Points on a hilly landscape, in no order, each with its height.
A ball rolls from a point to whichever of its 2 nearest points has the largest drop for the distance, and stops where none of them is lower. Distance is the straight distance between rows; heights are no part of it.
q_532 h=406: [133 137  91 168 115 144 123 133 143  93 125  69 128 157  87 155 147 107
 119  72 164  86 136 119  69 116 103 110 123 142 104 122 122 145 124 102
 143 130  70 142 140 122 122 165 179 117 124]
q_373 h=459: [144 100 118 123 125 117 138 117 136 122 155 107 171 175 135 131  97 129
 175 115 126 129 147 141 166 127 143 157 131 131 132 128 133  78 152 110
  86 114 114 127 150 114 117 153 104 153  99]
q_852 h=302: [142 123 130 133 162 140 136 109 145  95  93 120  79 124 129 129 164 108
 149  69 155 104 113 134 134 154 104  90 197 157 129  99 103 137 103 113
 156 146  71 171  84 124  79 100 147 109 124]
q_179 h=389: [129 160 154  99 151 103 111 129 124 109 146 114 117 120 121 135  90 168
 126 147 134 169 167 122 119 190 111 138  99 108 161  80 155 116 118 151
 111 170 127 109 151 115 149 127  93 118 118]
q_100 h=355: [146 135 123 113  64 145 149 177 170 108 146 165 113 102  75 156  93 151
 100 173  97 154 126 138 116 212  91 124 115 163 141 134 126 129 129 184
 137 136 132 112 111 139 150 102 145 111 167]
q_983 h=413: [ 94 178 153  95 164  63 119  84  95 140 156 153 156  91 201  96 137 139
 136 122 119 104 117  94 215  85 174 127 144 104 135  92 152 103 169 123
 101 146  96  86 112 130 151 126  83 125 100]
q_594 h=380: [164 110 116 105  74 155 130 148 145 106 123 155 116 124  71 156 110 127
  96 159  70 144  92 113 110 190  78 117 118 167 128 151 117 151 151 168
 133 126 121 124 117 113 146 116 174  74 149]
q_414 h=424: [ 83 155 142  73 168  62 146 116  96 154 126 133 149 108 214  92 118 135
 153 136 110  90  97  85 194  99 155 154 162 110 143 125 140 114 143  98
  82 138 100  98 122 145 123  93  76 117  91]
q_888 h=269: [168  79 163  80 145 146 105 120 130 121 119 152  63 125 116 141  97 127
 120  73 154 175 114 147 133 169 103 117 179 136 180 154 122 116  52 143
 127 155 136 157 127 142 130  85 115 117 125]
q_84 h=487: [131 140 143  96 168 112 123 110 119 166 113 146 142 126 194  99  90 130
 136 169 126 137  92  80 183 126 144 162 199  97 142 125 116 161 150 103
 101 148 145  99 179 124 132  84  50 125  98]
q_764 h=300: [106 146 190 155 110 145 170  88 113  95 148 167 135 122 106 144 103 137
 112 127 151 108 122 199 118 168 122 104 118 160 169  87 140  80 109 170
 150 129 125 142  83 121 104 144 114 150 133]
q_554 h=156: [174  76  76 120 125 157 152 186 150 149 101 128 147 160 107 123 142 135
 137 131 101 134 144 123 151 159 150 166 172 146  92 148  84 130 127  99
  93  69 165 141 131 162 149 126 117 120 133]
q_647 h=622: [ 96 201 174 163 111 141 162  66 106  70 147 133  98  91 120 151 119 150
  84  89 175  92 177 157 122 163 109  78 117 136 145  47 121 110 132 150
 149 162  45 118 110  97 119 166 143 132 133]
q_356 h=397: [130 156 143  92 129 110 147 161 136 117 159 148 125 126 126 139  47 178
 133 169 115 157 145 140 129 208 119 144 127 131 165 100 146 103 118 166
 107 157 139 103 134 137 149 109  79 139 130]
q_718 h=185: [146 118 113 150 107 162 101 154 152 138 138  97 156 156 101 123 151 109
 127 172 132 137 188 136 102 109 146 163  96 125  90 140 117 115 146 131
 101  81 175 134 152 126 160 150 143 163 132]
q_806 h=427: [107 142  65 192  71 154 158 171 153 116 130  93 156 158  91 137 148 144
 120 135 158  80 139 101  84 117 141 124 129 133  75 113 103 191 154  96
 146 147  90 113 161 136 151 163 186 134 156]
q_261 h=237: [108  93 107  91 174  96 121 155  99 176 104 119 117 146 190  78 118 108
 150  94 117 135 128  84 166  64 136 171 137  93 111 156 150 118 109  78
  83 125 158 117 149 133 115  93 127 146 122]
q_457 h=363: [136 185 152 148 152 103 136  65 116  87 145 138 139  78 129 123 156 146
 122 100 153 126 164 137 177 149 134 103 129 111 138  46 144 108 162 125
 134 151  87 101 130 104 120 149  97 126  99]
q_26 h=52: [128 126 152 142 142 122  81 122 112 133 166 117 144 118 125 130 117 140
 129 121 142 164 192 143 128 119 141 156 103  95 114 106 150  98 142 126
 100  90 175 103 154  91 151 169 119 147 120]
q_403 h=392: [111 144 115 171 149 120 121 110 113  98 121  79 116 123 110 126 155 119
 115  79 145 112 132 106  90  94 113 106 103 122  93  98 161 159 141  84
 150 135  82 114 129 112 112 164 178 121 116]
q_558 h=306: [130 136 171 125 145 113  72  87 133 116 142 129 121 103 128 129 127  95
  76 110 131 171 112 152  94  26 126 131  56 153 135 144 158 105 110 156
 125 121 149 112 124 114 122 139 167 138 145]
q_634 h=277: [119 100 109 122 166 106  95 167 118 144 131 117 116 125 174 106 158 101
 132  98 121 141 123  91 125  36 126 139 113  93 107 172 158 132 117  95
 121 110 142 138 127 123 120 103 161 142 136]
q_141 h=408: [124 153 164  82 118 105 115 148 119 134 165 149 142  96 165 125  69 159
 131 184 113 156 120 103 148 170 120 148 125 107 152 128 126 131 147 154
 125 145 150  95 150 115 158  99  72 139 134]
q_195 h=409: [145  92  99 137 137 143  97 162 117 171 107 125 116 125 143 107 151 118
 134 154 113 150 140  90 107 111 124 149 135  92 117 152 134 179 143 124
 123 103 157 126 134 112 144 112 137 134 128]
q_542 h=566: [160 106 131 108 132 137 117 132 130 111 124 149  77 127 106 140 136 103
 113 104 113 120  88 124 138 169  68  97 186 147 145 156 121 143 112 153
 155 151 121 166 109 134 126  77 139  95 133]
q_961 h=446: [139 102 130  98 144 116  94 126 118 142 145 121 168 172 163 126  86 120
 155 118 124 132 147 118 150  91 132 173 109 109 127 159 130  80 136 100
  91 117 175 119 172  93 134 143 118 157 127]
q_717 h=377: [ 99 149 171 141 133 109 118  73  92 139 147 142 150 123 131 118 146 114
  72 118 126 112  94 166 161  48 158  91  64 158 136 150 130  70 138 163
 139 107 140 116  85 154 142 152 102 147 122]
q_547 h=386: [125 141  69 143  83 120 183 172 131 150 116 132 154 161 114 114 143 149
 129 167  91  84 107 100 136 144 127 132 104 131  99 151 118 143 158 102
 134 160 112 131 126 163 137 121 136 122 143]
q_579 h=251: [166  77 142  79 148 175  97 125 145 121  97 133  66 128  83 146  93 144
 121  84 165 194 129 137  84 202 127 113 173 133 152 117 109 145  47 134
 122 141 140 144 123 129 126 128 142  99 133]
q_486 h=414: [146 136 105 111  75 122 132 160 138 135 138 160 111 113 116 133 150 126
  98 195  79 130  96  99 136 180  81 125 126 126 128 155 111 169 179 168
 148 121 105 115 110 132 163 100 150 110 131]
q_327 h=175: [104 105 108  86 148 116 169 151 118 202  93 157 133 137 197 107  81 146
 158 131 101 100  78  82 174 110 130 168 185 117 136 176  97 131 112  95
  93 115 152 130 141 153 109  97  63 134 132]
q_15 h=404: [ 97 155 174 136 105 122 105  88 103 122 150 122 126 129 100 145 125 125
  79 142 126 137 107 162 110  91 133 100  46 151 151 152 134  82 118 177
 148 131 143 129 109 142 140 147 114 138 130]
q_635 h=354: [157 107 134 105 175 138  87 108 128  75 115  80  94 131 113 159 105 111
 129  60 172 167 181 135  72 125 113 130 100 130 131 104 150 128  90 113
 118 117 128 127 161  92 117 156 189 119 130]
q_517 h=338: [113 146 146 166 140 117 163  84 111  88 144 136 129  99 134 133 136 135
 134  57 152  88 139 165 146 111 132  83 146 138 136  78 136 114 145 110
 144 141  59 132  81 107  88 158 138 123 122]
q_47 h=308: [103 135 162 144 108 120 139 130 120 140 153 149 155 134 133 125 117 122
 118 153 127 115  99 161 158 129 147 123 105 137 142 147 120  89 140 168
 144  94 157 143  88 151 130 145  82 158 111]
q_103 h=352: [125 186 128 172 138 123 179  79 122 101 135 140 144 105 126 127 165 142
 142 113 162  76 168 154 166 153 152  99 152 127 121  38 115 121 155 123
 136 156  53 125 111 119 105 167 128 130  95]
q_641 h=472: [137  87 141 121 123 160  69 108 109 114  96 113 103 117 108 127 121 102
 133 148 145 164 143 107  54 105 101 149  83 126 127 141 171 174 146 127
 122 122 139 113 140  78 130 137 217 121 137]
q_752 h=620: [113 191 159 140 130 138 145  89 130  63 138 116  90 109 105 152 105 153
 110 130 151 112 158 146  94 207  98  98 116 134 156  49 141 122 121 147
 147 180  70 119 134  98 110 137 145 111 137]
q_235 h=600: [134 137  98  94 155 124 153 154 135 167  50 153 118 137 139  76 153 137
 143 173 104 140 120  84 147 159 158 155 195 102 111 116 109 181 120 103
  90 148 138 119 143 170 117  73  86  86 103]
q_785 h=476: [117 115 140 141 133 136  88  97  97 125 129 124 122 107 137 126 124 130
 135 145 136 159 156  96  80 101 119 147  87 101 120 105 173 179 163 117
 137 135 148  97 166  76 136 145 171 120 144]
q_389 h=376: [ 97 147 133 152 137 112 116 110  82 149 154 136 139 110 151 110 145 144
 111 143 125 127 114 115 161  98 163 116  85  98 123 113 151 122 172 123
 138 112 137 104 106 126 154 165 101 147 107]
q_104 h=174: [133 107 158 121 166 146 111 100 101 176 134 170 102  91 163 113  94  92
 100 129 130 120  50 128 157  82 109 131 125 142 169 188 148 129 104 137
 148 104 174 146 122 160 108 107 108 140  94]
q_291 h=440: [160  77 107 119  96 151  84 149 126 136 107 122 110 120 116 140 149 103
 124 152 105 155 140  90  76 122  96 150 113 110 118 170 143 176 167 142
 126 109 122 119 138 101 161 115 178 110 146]
q_440 h=148: [ 72 150  86 128  81 100 191 183 129 169 120 120 161 124 156  92 113 174
 158 173  99  91 143 103 145 138 182 152 114 103  97 134 112 103 129 109
 111 123 126 121 136 169 122 123  86 156 159]
q_38 h=290: [189  77 121  63 127 156 118 145 140 121 115 157 104 142  99 148  82 145
 122 106 106 180 104 125 141 183 105 130 166 150 156 162 104 121  93 135
 115 145 152 148 146 133 146 104 112  87 137]
q_822 h=192: [172 125  93 135 108 132 125 158 181 108 114 130  94 122  89 171 187 114
 118 121 117 126 128 131 138 206  91 103 193 148 109 113  89 163 119 153
 151 102 105 139 107 149 140 100 149  91 122]
q_272 h=181: [ 94 144  93 161 116 113 165 146 121 153 134 120 169 151 145  93 133 163
 155 148 122 107 149 112 150 113 165 149 111 104 103 112 141 123 158  94
 122 126 130 119 140 140 131 142 101 150 133]
q_337 h=183: [ 84 107  94 134 150 111 140 144 105 168 103 110 142 149 174  95 144 120
 171  99 117 121 215 107 138  40 161 164 107  66 108 132 151 101 103  73
  70 121 165 117 159 128 125 124 156 150 174]
q_681 h=441: [100 140 121 162  77 138 118 127 121 108 173 121 158 140 126 141 113 165
 115 139 143 120 129 143 142 104 151  87  87 137 118 146 115 115 158 140
 167 176 114 119 152 127 162 158 124 152 157]
q_474 h=134: [114 128 121 168 106 144 110 140 122 159 161 111 156 129 122 103 128 147
 136 171 141 141 185 121 131 109 157 149  94 104  86 114 136 111 174 121
 120  88 180 112 159 102 154 172 125 179 130]
q_565 h=469: [ 70 148 108 139 102  99 143 153 116 170 133 154 115  99 154 130 168 122
 132 172 106  84  78 111 128 130 141  89 116 110 118 166 118 144 129 159
 177 123 116 155  73 174 143 111 118 123 151]
q_496 h=220: [117 130 165 129 157 123  89 118 132 125 124 115 107 117 109 160  98 139
 111 112 145 182 155 154  43 106 124 146  64 125 160 113 176 124  76 159
 119 122 157 106 124 117 128 151 163 118 130]
q_424 h=433: [122 140 108 123 110 131 172 147 151 158 122 135 177 158 121 116 117 129
 143 175  93  84  89 139 147 102 140 153 104 163 111 163  94  97 136 119
 129 125 159 164 112 163 124 139 102 146 130]
q_296 h=323: [117 126 131 130 147 114  92 112 128 157 134 130 139 115 155 106 152  94
 109 128 118 144 103 130 107   4 143 118  74 117 115 167 144 105 119 126
 119 103 155 139 113 126 125 136 159 146 136]
q_879 h=133: [147 108 123 123 145 129  88 130 135  98 161  77 131 146 118 160 134 111
 147  92 155 150 225 149 118 129 129 151 104 105 118 124 144 107 118 108
  87 102 159 114 187 110 165 161 150 146 128]
q_214 h=238: [143 111 163 123 165 128 107  94 117 139 133 154 133 114 156 118  92  99
 116  94 128 150  71 156 142  59 123 138 109 134 161 161 142  99 100 134
 138 118 178 131 131 120  87 124 127 139 113]
q_33 h=266: [138 125 163 132 167 131 111 113 100 145 139 147  86  87 146 116 117 109
 125 129 143 154  89 133 161 159 116 119 172 107 160 123 139 149 122 136
 133 120 135 123 136 126 113 103  82 119  87]
q_900 h=425: [128 125 156  65 140 107  85 131  95 155 159 130 121 120 176 114  63 128
 124 152 119 154 119  79 126 116  97 162 103  99 149 149 138 130 128 126
 116 136 163 107 176 101 154 110 106 137 127]
q_290 h=536: [107 133 150 164  96 144  89 112 151 109 128 117 126 136 102 169 134 106
 106 111 136 129  99 140  60 108 107  96 108 149 120 153 128 151 117 161
 169 122 116 134 105 114 127 134 169 116 158]
q_232 h=378: [152  88 130 138 129 157 104 137 116 156 113 145 118 122 116 117 116 111
 127 148 134 157  88 135  99 126 115 150 123 129 144 165 116 161 129 139
 147 109 166 139 122 118 131 129 130 122 117]
q_597 h=483: [148 151 117 147 131 141 124 130 166 117  90 161 148 113 144 116 157 136
 133 192 117 136 123  99 125 151 146 133 186 119 120  87 115 214 179 127
 151 169 135 114 159 110 129  92 121 108 136]
q_289 h=547: [ 90 144 164 154  73 122 118 117 139  96 142 124 106 138  89 196 142 124
 102 103 145 118 121 157  79 143  96  85 121 158 141 145 146 106  84 184
 178 140 108 144 105 126 142 113 146 124 156]
q_666 h=335: [110 164 139 139  36 137 158 148 154 105 144 149 116 134  63 167 114 141
  79 160 131 119 132 172 112 198 100  99 106 173 140 124 134 101 107 199
 157 146 132 136  99 161 160 111 153 141 153]
q_308 h=403: [129 129  83  97  90 124 150 161 117 165 130 127 161 157 140 110 117 136
 105 184  79 100 108  71 129 104 125 143  95 119 102 168 109 140 168 115
 129 122 135 131 137 130 163 118 114 147 141]
q_494 h=351: [144 159 106 155 100 117 135 143 169  87 144 105 126 125 103 150 167 140
 114 145 140 105 140 130 136 180 116 105 141 126 107 106 113 144 161 147
 154 165  86 126 128 134 137 121 131 126 125]
q_570 h=221: [126 109  88 132 139 118 108 159 124 146 135  83 131 153 164 115 176 116
 155 104 134 117 205  98 126  75 133 148 131  79  93 142 136 130 135  75
  83 116 145 126 162 129 163 117 152 138 144]
q_429 h=141: [152 113  94 145 103 146 137 177 170 132 128 126 129 147  79 143 168 122
 129 133 118 126 113 139 122 173 115 127 142 145  95 139 103 144 130 145
 143  91 129 146 105 144 142 116 136 118 131]
q_433 h=503: [144 122 117 157 128 151 120 143 137 118  88 135 124 120 131 132 144 133
 138 153 134 130  94 107  92 153 120 120 174 126 111 102 112 230 165 115
 162 135 120 108 129 104 105 119 162 105 146]
q_541 h=276: [105 124 141 152 142 128 171 117 114 134 136 166 135 127 140 125 127 112
 136 136 123  84  69 167 150 122 123 107 138 156 155 139 137 111 131 141
 149 125 146 162  79 145 103 132 109 131 125]
q_732 h=258: [124 150 173 138 153 140  77  88 122 117 133 113 125 108  99 150 123 114
  95 114 147 175 163 167  48  55 136 143  65 133 120 115 148 123 101 144
 103 114 155  96 133  91 133 177 186 127 155]
q_940 h=287: [117 147 112 147 157 116 177 128 129 113  84 113 101 112 120 119 166 129
 164  84 137  91 125 144 122 151 136 110 160 140 111  87 122 135  98  99
 140 130  62 150  77 146  67 128 143 102 117]
q_918 h=301: [127  94 122 103 182 125 162 117 102 157 100 146 102 122 148  88 124 124
 166 111 132 128  79 135 171 134 144 127 178 131 131 139 138 116  90  89
 101 138 134 141 102 161  69 112  91 118  86]
q_745 h=73: [148 124 105 143  68 149 124 169 181 116 144 138 153 146  74 165 138 118
 112 130 101 123 117 143 115 139 118 127 120 175 116 169  98 122 123 160
 151 113 146 151 119 133 165 126 148 120 174]
q_394 h=109: [ 67 133 113 118  95 105 174 153  95 168  98 126 154 106 179  92 127 158
 160 135  91 112 156 106 112  85 171 168 105  74 108 157 116 100  98 107
 106 109 147 125 156 163 102 126  97 137 178]
q_571 h=313: [167  93 133 112 177 126 106  97 120 101 126 125 123 139 150 105 117 138
 166  81 150 175 145 124 158 136 129 126 163 106 145 107 137 122 118  97
 113 148 131 122 166  97 102 124 112 125 115]
q_537 h=244: [110 124  94 175 132 136 124 156 135 148 122  82 131 139 117 139 188 112
 145 115 146 121 153 148  88 100 147 125  99 110  77 142 132 129 119 113
 130  92 125 139 111 144 129 153 154 128 125]
q_144 h=215: [149 123 106 153 134 146 104 138 150 143 126  69 151 166 100 137 173  90
 129 142 131 121 164 150  84  63 153 155  97 143  90 154 104 112 119 112
  91  99 143 156 143 139 138 144 163 139 135]
q_849 h=618: [138 159 154 111 177 140 117  83 129  77 111 102  88 106 107 143 101 149
 133 105 154 152 158 110  81 176  90 121 118 136 143  63 139 153 107 113
 150 156  90 129 150  90 107 146 150 105 131]
q_607 h=578: [168  96 105 123 127 149 138 145 137 132 113 149 112 135 118 123 142 119
 126 145  90 140  87 112 140 152  89 117 185 133 132 163 109 179 142 121
 151 138 133 139 115 129 127  94 128  82 143]
q_338 h=442: [117 116  70 178  73 162 157 165 144 136 101 114 152 140 107 110 157 144
 125 186 126 103 154  82  90 130 144 144 114 123  84 111 120 203 186 109
 141 124 122 106 147 116 146 143 179 145 163]
q_55 h=423: [ 86 153 148 156  82 134 114 111 118 106 162 115 134 137  94 157 120 147
  88 136 158 138 138 159  97 110 140  96  57 148 129 136 132 101 120 166
 152 162 110 109 138 124 153 163 149 130 137]
q_485 h=334: [172  96 131 116 143 147 102 118 128  95 125 102 125 151 108 133 113 124
 139  99 138 155 145 144 108 140 113 140 115 133 144 131 137 120 115 106
 122 125 144 139 150 107 119 138 132 124 124]
q_42 h=521: [110 138 130 161  93 149 114 125 147 100 108 109 128 140  98 154 132 113
 115 141 141 105  97 120  68 153  92  99 141 145  98 118 115 205 147 129
 171 120  83 118 115 112 112 148 191 109 139]
q_771 h=364: [108 134 118 161 157 115 100 123 109 122 130 112 120 110 127 110 163 109
 102  93 138 121 110 123  98  38 129  98  81 121 100 142 174 126 138 109
 147 114 107 120  98 126 118 147 157 126 127]
q_35 h=150: [ 94 111 105 117 131 125 157 147 121 186  88 115 167 157 173 107 130 131
 154 131  86  99 165 112 112  31 172 167 106  92 110 159 112 101  97  95
  89 115 169 144 146 142 115 131 130 152 164]
q_27 h=165: [179 103 152  93 131 154 102 116 163 103 100 110 124 161  75 167 107 111
 121  91 114 165 145 172  81 139 127 151 111 188 153 132  98  96  68 151
 109 129 159 157 131 149 136 131 149 115 157]
q_774 h=383: [132 126 141 145 146 121 100 102 146  80 143 107 121 129 114 152 148  88
 110  39 158 126 134 157 105  62 118 106  99 146 116 142 147  90  94 127
 139 121  93 152 119 113 101 140 179 131 138]
q_271 h=320: [143 117 157 132 167 116 140  97 121  94 134 136 103  98 161 116 144 117
 144  54 136 121 122 144 157 113 109  97 163 133 151 103 140 106 119 122
 140 138  89 151  96 116  84 105 130 128 107]
q_829 h=218: [ 85 164 106 186 111 112 184 137 129 130 144 145 162 114 149 102 134 167
 155 159 136  89 124 154 178 138 189 101 133 123 106  93 132 120 152 116
 134 135 104 107 103 148 116 156 107 154 128]
q_952 h=135: [168 117 132 129  93 147 122 131 175  88 139 101 144 158  67 181 121 118
 123  94 132 133 145 170  96 146 115 132 115 173 132 149 101  97  97 151
 133 126 119 158 141 137 151 136 144 129 153]
q_925 h=356: [149  96 158 120 161 149  88 103 113 121 108 132  96 113  98 125 108 108
 114 100 158 177 110 153  91 135 112 128 134 133 151 134 144 141  95 131
 149 117 145 140 125 109  96 130 138 115 104]
q_985 h=460: [117 125 125 157  98 144 111 129 153 114 155 118 173 147 139 147 122 141
 125 119 138 132 140 160 101  62 150 122  97 131 120 161 105 119 123 129
 153 146 149 125 156 100 148 160 150 149 181]
q_354 h=233: [143  89 157 106 162 167 113  94  91 161 135 164  66  83 135 115  63  99
 102 116 157 161  68 153 155 137 102 127 154 128 172 163 152 152  76 134
 138 132 152 131 133 146 107 107  90 124  86]
q_527 h=444: [100 148 114 137  75 117 140 155 126 159 153 168 113 116 125 127 153 125
 101 191 110 101  93 114 147 168 114  97 117 127 123 164 106 142 166 178
 172 110 127 139  84 153 174 106 122 148 143]
q_933 h=398: [ 85 165 168 120 137  79 130 103  82 135 170 143 138 111 164 107 136 137
 111 133 130 108 117 133 200 136 156 116 115 110 143 116 144  85 171 151
 111 113 105  96  89 141 155 143  70 138  91]
q_910 h=370: [146 172  72 141  79 118 160 181 170 126 143 121 145 138 109 118 155 149
 121 179 106 111 138 104 163 172 143 131 130 132  94 117 106 151 177 124
 138 138 116 114 134 154 150 104 130 131 132]
q_944 h=270: [109 137 112 169 141 124 146 134 140 123 100  91 122 136  95 146 181  98
 148  79 142 103 115 154 101 114 137 114 131 149 104 127 130 121  93 120
 144 100  94 165  79 155  94 141 152 112 116]
q_405 h=434: [113 131 131  84 110 111 107 128 130 160 155 113 174 166 165 129  82 133
 111 155 102 116 135 104 143  66 137 165  90 127 125 167  90  74 149 116
 111 114 166 127 175 108 162 149 108 180 147]
q_479 h=379: [137 163 178 125 170 103 103  82 110 107 150 141 119  86 144 121 112 148
 132 119 135 174 150 127 145 160 120 123 136 108 163  67 156 121 135 128
 117 158 135 102 148  95 121 134  87 119 108]
q_794 h=610: [173 138 137 115 164 133 111 114 132 103 105 105 105 124 110 118 148 136
 140 151 140 160 164 115 124 196 122 136 156 125 125  72 137 158 149 114
 126 139 121 121 165 108 124 127 108 113  94]
q_431 h=343: [119 126 139 151 116 134 110 136 116 144 152 142 137 113 144 127 118 135
 122 166 126 143 107 128 122 132 141 124 100 110 144 135 124 146 155 153
 154 100 153 122 121 117 139 143 107 141 127]
q_787 h=367: [135 137 140 137 141 130  88  96 146  63 120  77 101 133  98 175 117  94
  96  54 167 142 169 126  54  89  95 104  85 146 113 122 149 122  85 117
 138 127  86 130 151 103 123 154 206 121 142]
q_454 h=470: [110 119 143 110 120 105 143 111 127 134 171 152 177 146 166 129  71 142
 170 146 124  99 116 140 187 128 136 135 143 141 155 141 125  76 153 119
 106 134 131 120 137 110 111 147  77 156 108]
q_769 h=267: [104 147 149 115 120  94 168  97 109 123 179 132 135 129 148 121 145 124
 155 113 126  84 158 156 197 149 136 106 156 130 158  99 135  77 151 147
 104 139  48 138  83 144 106 128  94 147  74]
q_652 h=479: [121 126 133 103 148 105 135 134 124 146 145 143 169 147 181 107  79 147
 165 156 120 131 121 105 176 140 131 164 170 115 136 119 122 124 164 100
  96 126 145 107 173 107 128 129  63 144 112]
q_776 h=193: [188  94  82 109  94 173 139 187 164 146 106 145 132 135  62 140 148 120
 116 134  97 149 118 121 151 178 136 134 167 173 100 155  88 145 130 140
 113  63 161 133 121 144 152 120 138 100 128]
q_32 h=614: [162 148 136  85 175 142  98  95 145  94  81 113  89  99 108 139 122 142
 132 146 156 180 168  92  78 189 112 138 152 123 138  64 136 185 110 131
 137 169 115 123 169  95 116 119 141  91 112]
q_330 h=449: [119 115 152 103 130 130  67 118  85 159 148 143 122  90 168 120  98 136
 127 169 124 168 149  84 100  97 118 151  79  84 153 138 164 159 139 145
 122 137 163 102 167  84 166 139 157 139 147]
q_248 h=317: [107 152 159 165  76 140 158 132 144  85 158 148 127 118  98 152  98 153
 100 158 160 113 119 186 124 192 136  92 108 152 143 105 136 112 127 174
 164 136 135 121 108 132 128 145 129 157 143]
q_862 h=284: [116 138 175 139 102 125 165  98 104  98 162 145 135 128 132 135 138 119
 126 108 143 102 153 183 168 162 121  92 137 134 164 100 140  74 133 164
 140 117  90 142  82 127 111 135  99 151  92]
q_958 h=416: [151 134  74 170  69 164 141 162 169  96 130  90 144 163  60 168 144 116
 109 102 144  84 127 129  86 155 121 116 132 161  88 132  96 159 131 102
 132 115  88 137 149 150 152 155 183 114 139]
q_226 h=435: [ 70 134 118  92 143  73 160 126  90 163 124 124 162 140 188  91 106 155
 169 124  96  84 113  86 169  82 151 168 109 105 127 144 148  94 140  69
  92 148 111 108 142 138 111 119  93 139 119]
q_637 h=184: [164 113  92 129 146 112 106 138 145 101 151  58 131 146 125 149 185 120
 155  95 146 126 209 114 140 129 138 143 137  96 104 116 132 132 141  90
  99 123 120 125 172 129 164 133 131 130 106]
q_326 h=278: [146  76 139 122 184 144 133 101 125 142 108 152 127 129 140 105 100 109
 152  88 143 142  77 157 151  79 144 128 161 149 150 149 126 113  92 100
 123 125 164 148 111 125  68 139 121 132  91]
q_140 h=605: [157 135 106 128 165 117 151 130 137 134  84 125 135 146 121  91 168 137
 159 161 127 143 137 111 147 180 151 137 179 116 112  83 124 168 146  94
 106 131 133 124 139 126 109 110  97 120  95]
q_575 h=332: [151 149 130 145 132 123 155 125 135  88 137 138 129 129 134 120 140 125
 156 151 132 108 117 155 168 192 115 107 167 132 135  99 117 128 154 130
 135 150 107 136 117 128 109 119 104 130 122]
q_449 h=591: [176 117  86  92 135 150 138 142 140 144  68 151 108 138 112  97 172 125
 105 164  87 149 100  78 149 168 126 133 196 129 119 130  95 199 152 110
 105 146 122 116 126 137 120  79 134  68 112]
q_697 h=291: [160 113 161 101 188 119  88  95 108 125 135 145  94  91 176 101 109 119
 133  82 154 179 118 126 193 123 127 130 186  98 158 123 146 132  99 115
 113 146 120 114 152 119 100 104  99 130  87]
q_233 h=342: [ 89 146 173 161 114 119 151  87  76 123 145 164 126 111 118 128 144 117
  77 137 141  99  93 175 158 125 138  81  91 139 143 123 163  97 145 171
 149  88 144 120  67 146 137 161  95 139 105]
q_804 h=246: [ 89 158 116 160  92 105 179 127 135 129 177 131 152 122 145 118 156 148
 148 135 150  81 162 171 197 154 169  98 146 130 125  98 123  98 152 155
 138 154  70 124  95 167 128 138 109 153 103]
q_624 h=420: [140 125 116 100 111 132 142 128 143 174 118 131 178 169 146 123 107 126
 114 176  79  99 101  99 127  52 131 157  92 135 131 182  81 105 148 122
 127 126 166 150 151 128 135 134 108 160 147]
q_683 h=229: [179  99 127 101 124 166 112 144 158 100 112 129  80 117  75 154 137 132
 119 106 143 164 129 128 105 222 102 103 186 150 129 118  88 159  97 155
 146 116 114 139 126 129 131 118 135  87 127]
q_91 h=208: [ 93 107 113  71 154 101 136 154 111 205 109 128 137 141 210 105  93 111
 146 119 106 112 103  82 153  54 143 188 146  98 125 179 104  91  98  97
  87  89 165 118 145 130 122 104 103 157 121]
q_61 h=209: [ 97 121 127  97 142 120 168 152 112 180 114 162 140 121 173 120 104 124
 163 144  99  77  62 120 161  93 131 147 152 135 145 183 116 114 112 121
 122 119 162 161 101 166 113 106  89 137 125]
q_962 h=198: [156  80  63 112 125 164 171 180 151 149  66 128 139 158 120  96 155 151
 148 127 100 135 155 100 141 156 162 149 180 120  99 117 100 167 124  75
  82 123 158 116 146 159 127  95 117  89 156]
q_332 h=556: [118 118 164 130  98 120 113 134 138 102 126 134  76 125  96 182 127 113
 112  84 128 135 120 145  96 168  65  93 161 147 156 135 138 115  77 178
 165 146 127 165 103 127 139  75 141 103 155]
q_62 h=245: [ 91 136 124 124 133 100 171 125 108 157 133 135 147 135 137 116 132 123
 155 131 103  71  85 143 150  87 142 132 110 145 135 163 136  75 124 124
 131 133 122 157  82 173 106 132 109 120 113]
q_695 h=191: [145 124 164 108 154 125 108 119 152 106 110 110 113 145 103 169  99 122
 113  85 138 178 153 173  68 108 119 143  75 159 172 107 140  90  46 164
 116 142 139 146 122 135 112 132 154 121 136]
q_425 h=462: [123 135  91 155 112 146 154 158 145 159  96 138 158 125 145  98 166 147
 134 186 104 127 137  76 107 128 149 147 142  96 107  99 129 203 179 106
 146 138 136 104 136 131 136 104 131 123 156]
q_123 h=316: [147 128 114 104 162 114 163 128 127 135  97 147 108 145 134 110 155 118
 162 128 114 105  95 147 173 173 118 111 201 134 134 120 117 129 119 115
 119 158  97 164  98 154  92  90 107 109 109]

Call two points neighbours if one is among the 2 nearest of the other. Go from one point of each pair to the other, from neighbour to neighbour, staying as low as possible. Name the highest point that can't be avoided.
q_104 / q_745 -> q_232
q_327 / q_745 -> q_296
q_394 / q_26 -> q_570
q_745 / q_554 -> q_776

Where does a ball stop that starts at each point below?
q_271 -> q_26
q_308 -> q_104
q_785 -> q_26
q_985 -> q_327
q_594 -> q_394
q_681 -> q_327
